Points on a hilly landscape, in no order, each with its height.
From any point a ball rolls to the lowest of the 2 points nearest to it. It stops when none of these is lower. Distance is the straight distance between rows; heights are no part of it.
dur: [123 176 124  82 162 127  95 106  92 129 146 171 108 195  87  98  93 135
 210 135 170 154 166 182 182 157  74 109  70 148 143 149 123  99  96  94
 155 156 163 135 120 168 129  98 110 154 163 120 106 174 121 212 161 144
 188 147 130 146 144]  h=662
lako: [ 99 153 145 102 135 125 112 113 127 114 147  86 103 165  99  93  64 118
 146 143 205 142 166 130 146 143  86 104  92 132 136 136 111 108 149 129
 157  99 127 148 148 115 136 116 117 151 165 149 148 163 124 163 148 157
 153 173  95 140 125]  h=459
noke: [159  98 106 170 140  92 130 122 165 101 110 144 208  98 177 127 151 145
  72 151 117 132  76 125 102  91 171 154 126 139 142 125  82 133 137 165
 104 139 129 124 142 135 160 150 133  72  86 130 150 113 133  94 109 109
 119  95 137 112  73]  h=460
kupog: [156 162 123  79 133 146 123  96 106 130 112 119 106 165 107 100 123 128
 209 131 142 151 112 185 199 141  65 108 110  80 162 133 178  94 141 106
 129 147 166 104  69 103  65 147 101 108 134 126  70 154 121 169  87 125
 170 124 135 137 138]  h=377
seba: [ 75 133 144 138  99 168 129 132 136 122 122  77  81 148 119 136 124 135
 150 100 109 124 154  93 111 139 118 120 177  80 100 135 180 142 122  94
 126 113  99 126 111  99 114 117 123 161 171 122 120 123 124 140 153 157
 109 151 117 153 179]  h=310
valik: [118  85 100 173  79  56 115 161 157 129 126 136 140  77 158 147 169 134
  33 107  85 115  97  91  74  98 203 157 182 180 139 127 135 151 141 154
  97 144 103 162 163 135 132 106 127  98  67 117 173  82 113  51 140 134
  92  94 130 110  92]  h=279
Puzev: [120  98 102 126 120  95 125 121 157 134 141  92 163 112 142 115  83 118
  45 159 180 141 107  97 127  90 156 126 106 138 132  96  64 142 190 163
 125  79 105 159 158 127 169 128 138 110 139 126 179 109 115 108 121 112
 112 154 115 128  72]  h=199
nufar: [132 139 144 118 137 157 139 115 119 116 103 106 125 129 113 113 124 136
 138 140 127 128 127 123 137 135 106 124 123 104 126 126 135 120 130 119
 137 124 129 118 114 125 126 129 125 136 148 134 118 134 140 145 139 132
 123 133 132 114 142]  h=289
Depi: [123 101 124 149 102 106 132 171 107 165 161 158  91 100 138 188 161 123
  81  99  78 109 158 118  81 142 189 156 160 191 101 103 133 178  87 131
 137 134  88 170 166 183 166  96 165 159 112 101 152  90 113  82 178 117
  86 111 145 128 133]  h=180
piv: [101 125 136 126 111 133 133  99 155 108 128  50 150 138 128  81  85  99
 106 161 192 133  98 118 148 112 104 109 107  92 159 138 107 102 212 129
 137  64 137 116 121  37 113 158 130  97 128 163 140 143 138 127  69 145
 141 161  98 130 109]  h=227
pezuz: [ 94 156 128 100  99 161 118 116 108 117 119  86  59 163  92 108 130 142
 209 109 127 144 132 131 168 136  78 109 154  73 136 156 195 114 136  84
 126 144 134 113  86  78  77 120  94 146 164 117  88 138 117 182 122 150
 139 157 132 155 166]  h=382
vur: [179 120 133 130 172 138 129  96 129 121 130 150 186 132 137 108 109 132
 121 174 147 126 111 169 143 116 113 118  70 120 132 109  79 126 127 153
 151 117 153 121 115 153 162 151 137 114 126 138 119 154 141 136 126  99
 149 118 131 119 104]  h=610
Poz: [165 119 131 164 151 103 150 170  98 150 118 216 149  88 137 159 176 142
  98 109  73 106 120 126  98 143 183 160 153 177 124 122 111 137  87 121
 121 172 136 114 153 163 139 129 146 136  77 130 112 118 145  95 153  90
 103  74 158 106 163]  h=185
zat: [ 81 151 125 111 131 152 111 128 129 134 173 136  73 185 114 140  97 137
 156 109 137 141 208  99 115 145 106 114 125 149  99 143 138 157  79 100
 137 133 119 146 158 170 169  78 132 186 196 103 143 149 113 169 192 163
 146 177 110 155 150]  h=165
Lukud: [131 138 134 130 119 160 160 120 148 106  71 121 152 100 138 133 175 125
 168 111  89 114  77 110 132 119 104 124 154  83 137 160 174  85 123 130
  89 145 147  78  92  86  66 159 107  94 112 145 112 115 146 118  50 147
 127 104 133 102 136]  h=471
nad: [150  97 109 159 135  93 132 132 146 115 117 134 183  92 161 136 144 145
  63 146 120 129  91 118 106  96 168 157 128 150 137 114  86 142 142 161
 116 130 118 138 148 148 162 134 138  93  99 126 157 103 130  93 129 104
 106 105 135 108  82]  h=463
Bubu: [154 103 111 146 144 119 129  83 173 105 143  93 203 132 165  83  85 107
  82 192 182 138  92 153 132 105 131 115  83 105 151 114  51 123 188 172
 129  85 140 125 119  84 153 157 135  79 112 139 152 147 130 129  80 127
 155 148 117 134  66]  h=597
Rusu: [106 150 137 117 122 176 120 129 100 121 126 135  78 160  97 129 148 145
 190 103  95 139 159 118 137 156 106 117 155  98 106 147 173 129  99  75
 121 157 131 113  94 126 102  96 116 164 174  96  93 132 124 183 165 141
 122 144 148 149 181]  h=217
Lok: [193 102 122 166 177 118 140 115 135 123 125 213 216 122 159 130 142 138
 112 157 108 114  87 169 116 104 140 128  95 133 123 113  69 124 104 151
 130 146 160 104 121 170 168 171 142  93  86 132 113 143 138 110 117  67
 140  72 138 133 115]  h=655
Nosub: [160 166 121  99 123 159 139 134 100 132  81 174 110 136 110 150 199 118
 204  75  75 139 109 126 172 147  90 121 165  85 118 155 198  91 104 101
  77 177 155  64  67  98  31 133 100 118 133 108  66 113 136 150  78 120
 127  89 152 135 179]  h=417
gopip: [ 96 128 139 155  96 161 152 147 139 119  82  96 112  98 136 146 165 129
 143  95  73 102 123  85  99 135 131 134 197  89 115 153 186 115 115 114
  98 131 106  99 110  84  80 133 114 131 126 136 121 101 139 117 119 156
  95 114 129 124 167]  h=387
Zover: [153 140 142 123 156 155 137 120 110 122 105 141 141 128 116 122 138 137
 141 139 116 125 126 136 140 138 114 129 114 118 120 120 122 121 115 120
 138 137 139 112 115 149 134 131 131 134 143 129 107 135 144 145 144 115
 122 115 142 110 144]  h=337
kofez: [154  97 104 134 148  98 116  96 161 125 157 108 193 122 158 102  77 116
  60 186 195 145 105 135 135  97 151 124  74 136 139  93  35 141 182 179
 135  85 123 149 147 128 175 135 135 100 126 131 169 129 123 121 104 109
 138 158 119 133  51]  h=541
gavup: [158 128 137 142 156 141 145 132 115 124 102 153 159 107 133 135 150 140
 118 136 104 118 115 128 122 131 132 143 124 131 124 120 114 125 112 129
 130 141 135 110 124 152 140 136 137 122 123 130 116 123 147 123 142 106
 111  98 143 104 139]  h=383
zel: [103 123 139 126 114 142 140 106 148 108 110  57 141 130 123  94 100 115
 108 150 161 128 104 105 138 112 109 117 124  91 146 133 122 113 185 128
 132  79 124 118 121  63 120 151 125 110 139 154 142 133 137 125  96 142
 127 154 107 121 122]  h=158
muli: [156 140 140 115 175 141 127 131 100 139 132 173 137 137 111 136 125 141
 128 143 130 129 153 142 142 134 124 132  88 151 107 113  90 143  97 122
 154 138 135 127 142 190 176 122 146 151 146 125 117 142 144 146 163  96
 128 125 141 110 134]  h=551
leko: [121 154 130  98 160 144 115 134 108 143 160 172  96 168 103 136 107 132
 146 127 144 137 197 120 138 143 106 122  88 174  99 133 101 153  74 110
 152 140 130 135 172 200 190  94 136 177 174 115 135 153 131 169 187 128
 146 158 130 125 126]  h=295
Fila: [139 127 139 152 133 144 147 161 109 136 108 156 122  99 135 153 165 137
 117 109  77 108 140 111  99 149 156 152 160 144 112 124 137 135  94 116
 121 150 114 118 135 148 132 117 139 145 120 119 117 110 140 113 168 117
  94 103 150 114 161]  h=298
gopev: [151 108 117 118 153 103 114 104 147 131 159 109 174 124 141 106  68 116
  75 179 203 144 128 133 141 108 137 117  64 145 134  97  44 139 168 178
 146  84 124 154 154 141 175 128 135 118 139 138 167 136 126 128 121 112
 140 163 112 125  66]  h=515
sefe: [143  83  98 175  97  42 107 151 150 118 131 167 158  80 158 143 184 143
  34 115  95 125  86 110  86  93 207 164 165 199 145 123 114 155 131 157
 101 161 115 157 170 148 145 104 127  91  51 119 168  86 119  55 133 118
 100  92 138 109  77]  h=323
kufus: [ 80 124 137 132 106 144 130 145 142 142 146  90  85 142 130 153 105 125
 112 102 120 128 173  86  93 132 140 127 154 119  87 113 146 165 115 119
 132 104  87 155 146 146 156 108 146 168 174 112 149 117 113 117 176 147
 101 151 110 148 153]  h=348
radev: [ 99  96 118 168  69  88 123 172 142 160 145 116 102  88 157 177 154 123
  64  88  66 100 139  94  58 132 199 151 201 160 114 108 167 172 115 137
 111 125  76 173 151 140 129 104 151 138  95 107 156  80 110  58 162 147
  85  97 124 132 143]  h=204
tev: [136 158 137  93 172 122 100 110 117 129 156 140 130 166 103 101  71 123
 154 157 203 139 179 162 156 145  87 107  56 163 132 131  83 117 110 143
 168 120 144 146 156 168 163 109 121 153 156 145 140 172 134 175 160 138
 176 157 109 127 106]  h=408
Pesa: [ 81 116 136 170  84 142 149 157 157 121  85  86 119  91 149 150 153 126
 115  91  73  97 122  72  82 125 152 140 204  94 120 155 183 123 125 123
  97 115  93 111 122  82  91 136 120 126 116 139 139  97 136  91 121 159
  88 113 119 125 159]  h=400
vozi: [ 96 147 141 121 126 172 120 132 115 121 139 127  77 164 104 135 126 143
 171 109 106 138 175 110 120 153 113 120 145 113 100 140 157 142  96  84
 131 144 122 130 117 142 133  92 126 176 182 101 113 136 121 172 181 150
 123 159 136 150 172]  h=154
veli: [ 82 148 132 119  92 174 116 123 113 115 124  91  55 162  98 131 146 146
 206  95 101 139 142 115 145 138  92 111 181  66 115 156 206 130 119  75
 116 148 122 108  83  77  78 110  99 157 173 105  89 128 118 178 135 156
 126 154 133 165 186]  h=356
teko: [155 111 124 151 147 118 139 133 129 121 111 144 171  96 149 140 144 144
  88 145 113 121 107 122 112 113 154 154 123 145 130 113  97 136 125 151
 127 132 125 129 141 152 157 135 141 109 111 129 137 114 140 105 139 102
 106 102 139 103 108]  h=429
vel: [151 154 141 102 174 147 118 115 102 131 132 163 132 157 101 113 112 137
 155 148 146 137 152 157 159 144  99 116  77 137 120 125 104 125 101 112
 158 140 148 126 127 176 156 119 131 152 156 127 109 158 140 168 158 115
 150 135 136 117 139]  h=582
Rese: [148 165 119  91 117 163 145 130 117 125  77 145 106 125 115 146 192 121
 209  84  81 133  97 126 173 127  79 118 165  75 127 158 208  87 118 112
  77 167 153  67  65  85  28 146  94 106 129 123  74 111 137 140  49 131
 133 102 141 127 157]  h=435
Nem: [150 140 146 102 161 132 111  89 124 116 143 110 147 153 115  85  79 117
 154 171 194 137 134 180 158 142  85 106  62 120 148 123 100 103 149 145
 165 107 155 136 115 124 129 138 123 127 137 148 126 170 131 163 124 138
 171 147 112 130 109]  h=559
loti: [134 160 123  91 112 165 152 128 138 118  77 124 115 114 125 143 186 121
 209  90  86 123  82 120 161 111  80 116 164  70 135 160 206  79 127 123
  75 157 156  70  70  72  31 160  94  94 121 138  87 113 138 124  19 142
 140 112 131 116 140]  h=452
tigal: [101 137 143 110 125 127 120 119 138 124 142  80 111 149 107  98  65 114
 111 142 192 139 156 105 135 128 105 107  99 127 127 124 105 123 161 139
 149  83 115 151 154 115 149 119 127 148 167 147 157 150 124 141 149 146
 134 172  94 136 123]  h=430
sudi: [154 163 115  66 120 142 123 101 117 133 118 101  95 161 120  98 115 124
 224 128 152 150 108 194 207 132  59 109 116  72 178 135 192  89 157 116
 120 139 172 100  61  79  49 164  96  90 119 129  65 154 118 157  56 125
 184 128 123 145 121]  h=420
Saza: [168 114 136 133 197 111 137 148  82 161 151 235 151 127 112 165 141 142
 109 134 112 122 146 160 129 125 153 146  98 178  96 106  60 159  85 122
 158 156 143 117 156 217 191 143 163 146 107 126 121 133 143 127 147  51
 125  90 152 113 140]  h=486
Logib: [123 123 137 142 125 141 141 160 114 141 131 137 102 111 133 161 146 134
 109 112  88 116 159 108  94 144 156 149 153 151  99 115 132 154  97 119
 133 134 100 144 146 166 154 107 149 158 138 109 134 107 129 113 181 121
  90 122 142 123 148]  h=285
Varog: [140 123 139 118 139 137 125  82 144 106 137  78 162 140 131  78  82 106
 132 178 190 134 106 164 149 128  93 107  81  98 159 125 100 103 183 149
 147  88 155 121 104  74 116 160 127 101 121 155 131 159 133 142  84 141
 166 151 109 129  97]  h=560
vip: [125 159 132 101 126 167 122 117  95 123 114 137  86 161  90 118 148 142
 197 110 105 144 141 136 165 151  89 114 143  93 122 146 174 114 112  81
 123 161 144 107  83 121  89 108 107 150 164 101  83 135 127 186 144 134
 132 132 150 141 172]  h=269
ver: [163 101 126 143 171  93 140 155  84 159 159 227 139 107 117 178 158 144
  89 128 107 119 138 151 119 120 175 158 112 202 104 103  67 168  86 133
 155 155 125 137 169 213 191 131 166 140  90 127 135 115 136 107 148  56
 108  93 155 110 124]  h=438
vatu: [155 122 129 110 162 115 112 105 135 131 157 120 161 132 128 108  72 121
  99 176 200 140 144 143 146 119 121 115  56 151 130 104  56 136 146 172
 156  92 131 150 154 153 172 126 132 133 145 144 156 150 133 140 134 117
 148 162 112 120  80]  h=487
tagu: [170 109 124 170 142  75 146 176  97 158 132 237 140  84 134 163 182 144
  82 104  68 105 115 130  91 138 204 162 160 203 129 119 108 150  85 125
 120 177 136 125 167 162 146 123 148 136  53 135 121 117 140  79 150  89
 108  71 161 105 160]  h=253
Tes: [158  94  99 187 130  64 113 135 187  91 112 165 212 100 191 125 171 142
  64 136 111 144  62 127  89  85 192 156 137 149 144 143  86 132 131 165
  88 163 129 125 156 130 152 147 123  56  57 129 156 110 125  83  97 119
 126  87 140 115  55]  h=419
bom: [125 164 128  91 169 132 104 120 109 135 159 162 111 176  98 114  88 131
 159 143 178 139 195 143 155 144  89 114  70 175 119 140  90 131  84 122
 159 135 139 140 169 186 178  96 124 168 168 131 135 167 132 182 176 138
 171 160 117 128 117]  h=358
Debak: [ 90 163 145 100 130 119 106 107 119 106 150  83  94 175  93  85  65 119
 178 140 217 146 160 153 158 153  73 103  92 132 150 149 125  89 155 120
 161 109 138 147 137 104 115 120 108 145 159 155 138 171 117 181 139 165
 166 173  94 153 129]  h=483
Gusad: [ 96 113 121 120 106 113 129 134 151 140 141  78 123 122 125 121  77 112
  67 136 167 134 135  79 115 101 139 117 116 131 116 104  98 143 174 148
 134  72  96 161 159 124 164 126 139 137 160 132 170 115 116 107 146 126
 104 158 101 135 109]  h=312
Madak: [138 154 134 117 121 172 140 135 100 125  85 148 106 127 106 139 186 129
 186  92  77 126 123 119 148 151 101 123 175  90 114 152 189 101 102  95
  96 167 139  81  81 104  59 126 106 134 141 110  79 115 138 155 112 131
 114 103 153 132 179]  h=392
Pev: [167  92 117 167 140  60 139 166  95 153 151 235 139  87 128 172 182 147
  66 113  85 112 115 141  97 121 207 165 150 219 131 110  94 164  89 135
 131 171 129 142 174 179 164 118 155 129  49 133 137 110 133  74 145  77
 105  77 156 107 132]  h=319
Rol: [ 72 122 143 153  95 158 132 147 142 133 124  76  87 136 136 156 127 129
 127  93  97 118 159  82  87 138 142 132 190  86  91 125 181 155 118 102
 121 106  85 133 118 108 120 117 136 159 162 118 130 111 124 117 157 157
  96 140 113 155 181]  h=286
Renam: [142  95 103 133 133  92 124 121 145 127 140 115 169 103 145 130 108 133
  53 157 158 136 107 113 124  93 162 142 102 154 129  94  64 151 162 168
 131 101 111 157 157 156 180 125 140 111 128 121 172 104 121 104 129  99
 110 137 128 117  68]  h=75
Med: [ 75 144 135 122 122 167 111 130 131 126 162 122  68 178 114 145 111 145
 170 102 116 142 193 100 111 150 116 117 148 118  95 142 160 156  89  85
 131 137 115 139 129 148 146  82 132 182 195  98 129 142 114 169 187 167
 134 171 121 160 173]  h=89
nufu: [ 96  97 100 129  97  94 126 133 161 142 141  81 147 111 135 118  83 112
  38 142 169 135 106  76 116  85 161 119 124 134 123 101  83 143 199 151
 119  71  93 163 161 118 163 129 140 115 144 126 178  99 107  97 127 115
  98 149 107 135  87]  h=259
tapu: [105 126 139 136 119 151 133 153 124 140 138 116  89 127 131 156 129 132
 116 107  99 122 169  99  93 142 146 139 153 133  92 115 140 159 101 117
 133 122  94 148 143 159 155 104 148 165 159 106 139 114 122 120 183 134
  96 139 130 135 150]  h=318
sofuz: [155  86  97 183 120  46 105 144 168 103 123 175 189  91 177 135 181 148
  45 127 110 139  71 120  87  86 205 163 149 181 145 133  94 146 129 161
  94 169 124 142 166 143 151 124 123  70  48 126 160 101 125  67 114 115
 116  88 143 111  59]  h=374
taket: [161 136 141 110 168 137 118  97 124 123 135 130 158 143 119  98  92 127
 136 171 170 133 132 166 153 131 102 111  65 124 135 113  88 121 132 147
 161 113 148 132 122 146 154 134 130 132 139 142 124 160 139 152 135 121
 158 139 122 120 110]  h=584
nugo: [163 137 120  95 129 161 141  76 149 117 121 102 152 147 146  93 125 108
 186 149 138 125  81 186 171 119  66  99 102  77 170 135 159  86 156 141
 112 119 183  95  61  72  71 186 107  74 101 138  90 157 128 126  31 128
 188 121 117 137  99]  h=491
lupa: [181 114 129 148 173 128 138 111 128 123 120 174 198 118 148 129 136 140
 112 162 119 120 101 158 126 111 134 131  91 128 126 109  80 129 115 151
 138 134 150 112 120 163 164 156 142 105 109 135 116 140 142 121 125  85
 133  93 138 117 114]  h=635
Refum: [122  92 111 150  96  86 130 157 125 144 141 133 121  86 143 165 153 130
  56 115  97 113 126 106  89 114 182 157 156 181 117 102 117 164 124 150
 126 127  94 172 162 167 161 106 147 129 104 108 167  81 116  73 162 112
  83 107 134 119 106]  h=288
musam: [121 179 123  81 155 119  95 102  93 129 148 152 104 193  92  92  87 131
 224 133 185 161 156 200 189 159  68 111  71 135 159 151 135  84 113 100
 156 153 164 142 108 149 106 108 104 138 154 122 101 176 111 212 147 149
 193 147 129 154 139]  h=648
fasab: [109  88 108 172  67  66 118 167 147 148 138 127 117  78 158 161 164 124
  45  95  65 101 118  91  60 115 205 153 197 176 128 119 157 163 128 147
 102 134  90 172 159 134 126 102 137 120  75 112 166  79 110  46 155 142
  86  93 127 121 122]  h=239
Bot: [ 95 111 128 179  84 116 144 165 169 121  82 114 136  72 162 149 164 130
  97  93  64 101 106  71  71 119 174 148 198 119 135 163 170 119 124 139
  87 131 102 117 141  91  92 128 116 110  87 140 150  97 136  75 119 161
  89  99 125 108 137]  h=414
mugep: [132 149 128 113 115 161 159 127 154 109  70 134 144  99 140 143 190 119
 191  95  83 116  69 110 139 111  98 120 156  77 135 166 191  75 123 131
  74 154 157  76  82  81  40 163 100  88 108 146 105 112 143 113  13 151
 138 107 130 105 134]  h=466
Dob: [118 148 139  89 121 135 117  92 126 114 138  60 112 154 117  79  88 108
 192 155 197 139 108 184 178 137  66 109  99  90 177 140 154  87 191 120
 149 107 167 116  88  55  72 169 109  98 116 154 100 163 122 152  62 145
 179 154 109 142 114]  h=465
zatug: [136 109 130 152 121 113 139 182  84 174 172 203  87 109 127 190 175 125
  95  91  65 108 169 130  88 156 196 159 159 206 102 114 125 179  64 110
 140 152  98 150 172 186 169 100 172 175 103 103 133 100 118  93 181 105
  92 108 161 128 152]  h=251
rira: [153 127 137 160 140 130 151 164 110 137  97 180 145  89 141 151 175 136
 116 109  71 105 120 113  98 147 164 155 161 150 122 130 134 123  91 122
 111 162 128 107 137 143 119 126 136 132  98 130 111 113 147 105 150 113
  99  83 153 104 165]  h=258
vuv: [119  80  98 134  96  75 122 143 126 146 157 136 128  91 132 167 142 126
  44 126 124 121 121 108 106 103 181 146 133 195 110  91  97 170 133 159
 133 117  94 184 170 190 179 104 151 128 114 103 183  73 104  76 149  99
  86 121 131 121  80]  h=276
zuzub: [118 133 138 150 109 152 158 142 149 111  65 131 145  82 143 142 184 126
 151  98  74 104  89  90 107 126 130 134 173  96 131 167 177  91 113 128
  86 149 131  86 110  87  65 144 109 107 104 146 123 107 146 109  79 156
 110 100 135 100 148]  h=456
pelun: [ 97 157 129  87  95 146 119 116 111 117 119  67  63 161  94  97 114 133
 213 121 154 143 120 147 184 132  67 109 142  74 159 152 193 100 159  91
 133 134 143 111  90  60  69 138  91 128 147 134  87 145 117 170  92 148
 152 163 120 149 150]  h=410
nubo: [ 65 124 130 129  91 129 125 143 157 150 154  72  91 151 128 142  81 111
  95 104 148 131 163  71  99 117 139 107 147 109  91 111 141 162 143 124
 133  80  83 167 154 130 157 120 145 161 181 124 156 121 108 109 162 146
 105 159  88 158 151]  h=373
bol: [155 131 139 124 179 133 133 150  89 150 140 201 134 129 110 153 141 139
 121 131 111 123 156 142 131 136 140 144  99 168  98 113  82 153  87 114
 153 150 135 123 152 204 181 125 157 155 133 120 117 132 144 137 166  81
 117 113 152 112 143]  h=525
pugis: [116 117 124 136 122 133 138  87 169 101 128  60 178 136 147  77  93  99
  98 172 183 134  86 131 141 107 114 111 105  88 162 139  93 105 209 144
 124  73 143 109 114  38 121 169 133  76 114 154 144 145 139 125  51 144
 151 154 105 126  91]  h=280
kov: [132 129 136 167 108 129 151 163 154 120  66 168 151  66 158 146 188 125
 139  93  58 102  90  85  87 135 166 145 173 119 135 169 169  96 100 132
  83 166 131  92 129  99  71 131 111 111  79 148 125 108 146  94  98 159
 109  87 145  94 153]  h=441
Dotel: [106 144 135 110 141 154 121 138 116 136 157 147  84 162 111 142 113 135
 145 115 123 136 194 108 119 145 116 125 115 154  93 133 123 158  81 105
 143 135 116 141 159 182 176  90 140 180 181 104 135 141 123 159 192 139
 129 161 129 135 142]  h=231
sefez: [163 155 112  71 124 155 134  94 139 131 116 104 120 153 139 103 128 116
 213 129 134 135  92 188 195 119  56 102 116  69 175 135 189  85 156 130
 103 130 184  88  53  70  48 182  98  76 105 135  69 152 124 130  23 122
 190 121 117 141 107]  h=458
zaku: [134 124 140 151 136 141 139 188  78 168 163 208  91 122 126 181 174 128
 123  87  57 108 185 122  86 173 188 154 167 183  96 124 132 166  61  84
 129 165 110 126 156 172 153 102 166 185 121  94 113 113 124 117 188 108
  98 112 168 136 180]  h=306
zilip: [150 113 132 130 145 129 126  82 156 107 140  88 186 134 148  82  81 106
 105 188 189 136 103 158 141 118 112 110  78 104 154 117  71 116 185 164
 141  85 148 125 115  83 138 158 133  93 119 148 145 154 133 137  86 134
 159 151 112 129  83]  h=581
dod: [132 140 149 103 142 130 112  87 127 109 145  82 136 153 115  78  73 108
 165 168 208 140 124 181 163 143  78 105  74 110 161 130 115  94 176 139
 161  99 157 131 107  89 103 150 120 114 128 156 124 169 124 161 102 148
 173 152 107 137 108]  h=532
Siror: [156  91 117 151 141  73 136 159  87 157 164 218 127  94 119 183 174 140
  67 119  99 115 131 144 111 121 195 163 131 222 114 102  83 174  89 137
 147 154 116 154 177 203 186 113 164 137  73 122 148  99 127  86 150  70
  96  94 154 111 114]  h=384
goke: [149 166 130  84 155 134 106  96  97 131 130 147 113 182  96  94 101 128
 210 137 161 156 134 199 195 153  69 105  78 108 153 135 146  93 122 100
 154 148 166 125  87 140  96 126 107 132 147 121  85 169 119 192 129 131
 180 133 135 144 141]  h=628
tif: [119 140 137 134 111 172 149 137 121 117  81 116 108 110 119 138 176 132
 167  98  79 111 116 104 123 141 111 128 183  89 117 151 188 106 111 108
 100 147 123  88  94  93  70 132 108 131 135 128 101 110 141 137 110 145
 106 112 140 122 169]  h=369
mam: [ 72 114 139 165  86 139 131 163 148 144 127  82  98 117 154 169 134 127
 106  84  79 109 157  81  69 138 168 142 205  97  93 121 184 161 115 113
 113 109  73 141 125 112 116 118 144 150 140 117 135  97 122  94 156 158
  87 118 114 150 178]  h=263
gazo: [141 135 134  96 128 147 127  79 135 113 131  74 140 147 132  80 101 108
 176 162 172 130  95 185 171 129  70 104  96  84 173 135 147  91 177 134
 138 107 174 109  78  62  77 178 113  87 110 149 102 160 127 141  51 139
 182 141 114 134 104]  h=492
Fufef: [122 120 131 179  92 112 142 172 165 125  78 157 138  60 166 147 180 131
 112  88  49  99  98  76  72 130 187 150 185 132 140 169 172 111 105 138
  82 158 118 107 144  96  82 120 111 115  67 147 139 105 141  76 116 166
 103  90 141  94 146]  h=428
luti: [ 85 137 140 135  96 178 129 131 123 116 113  88  73 146 111 140 149 140
 177  97  93 126 145 101 122 143 109 119 187  72 104 146 196 135 113  85
 114 135 108 109  92  87  90 115 110 157 165 112 103 120 127 154 141 155
 110 144 129 155 185]  h=334
sogor: [172  92  96 155 150 104 121  85 176 109 151 120 219 129 179  94  93 119
  67 195 175 138  90 160 128  95 150 124  81 120 145 101  31 138 172 182
 126  97 133 132 129 114 182 153 133  78 107 125 157 138 122 121  92 105
 150 143 128 142  43]  h=571
bisup: [133  89 101 130 121  83 123 133 132 137 148 130 150  97 138 150 126 134
  50 144 144 132 114 111 119  95 171 148 113 179 119  89  74 161 145 164
 134 110 104 170 166 178 184 114 145 120 121 112 177  88 116  91 141  93
  96 130 133 115  71]  h=196
borak: [101 156 137  87 107 137 119 106 117 115 129  55  85 157 103  85 100 120
 200 139 182 142 112 163 184 134  66 109 119  83 171 146 176  90 181 106
 144 115 152 114  97  52  68 157  98 111 130 152  96 154 121 157  73 146
 163 163 113 145 133]  h=439
tife: [ 75 131 137 119 101 130 124 131 150 137 148  71  96 154 114 115  68 108
 102 119 175 133 161  80 118 118 119 102 125 117 109 120 124 140 159 126
 141  73  97 160 158 114 153 117 132 157 179 138 155 137 114 123 157 146
 119 171  84 153 142]  h=398
totof: [145 140 137  97 169 115 104 108 126 130 163 126 146 151 114 103  63 118
 128 168 215 138 170 153 150 136  98 106  50 161 131 118  66 122 131 163
 164 102 138 150 163 160 166 117 126 144 151 150 151 166 132 159 147 131
 165 164 104 124  88]  h=447
Pon: [151 158 141  95 163 144 114 102 103 125 127 146 128 167  97  98 106 132
 177 148 154 143 142 173 171 148  84 109  77 119 134 128 123 108 115 111
 157 139 157 124 107 154 128 123 120 143 152 130 101 163 133 178 146 127
 164 135 132 126 141]  h=604
luk: [122 108 126 147 111 114 138 164 117 148 139 137 105  96 139 170 150 130
  82 109  88 113 147 107  88 133 174 155 155 170 105 106 126 163 105 135
 131 128  92 160 157 170 160 107 153 147 119 107 148  94 119  88 176 117
  84 115 138 122 129]  h=235
gofi: [ 80 105 129 163  80 114 128 170 145 160 144  92  99 106 159 179 136 122
  82  86  78 109 153  84  59 137 186 147 201 127  96 106 174 174 115 126
 115 113  70 163 141 134 129 113 154 148 126 108 150  88 113  75 161 151
  85 108 115 145 161]  h=238
luda: [141 160 130  92 130 158 126 106  99 124 106 121  98 158  96 107 136 136
 198 122 123 148 122 155 182 142  74 112 126  85 142 140 176 104 128  95
 128 152 153 104  79 110  78 130 103 130 150 118  78 142 130 176 113 130
 147 129 142 134 155]  h=324
paton: [119 126 139 126 126 147 140 111 136 112 103  78 137 123 120 105 110 127
 116 146 143 126 115 111 134 120 111 122 123  99 138 127 128 118 158 132
 134  98 124 121 120  96 128 141 124 122 144 144 135 130 136 129 119 136
 123 142 119 114 126]  h=223
fevoz: [108 158 148  94 133 123 107  98 118 107 145  79 106 166  98  80  73 116
 188 151 214 147 138 176 169 151  72 106  85 116 162 142 132  84 168 122
 163 112 151 137 116  91  97 139 109 128 139 154 122 169 117 176 116 157
 171 163 106 146 123]  h=507

For each start below, name the point where the ball stops.
pelun: radev
nad: zel
tev: Med
vur: Depi
dur: Poz
nugo: Med
bol: Poz
Tes: radev
mugep: tif
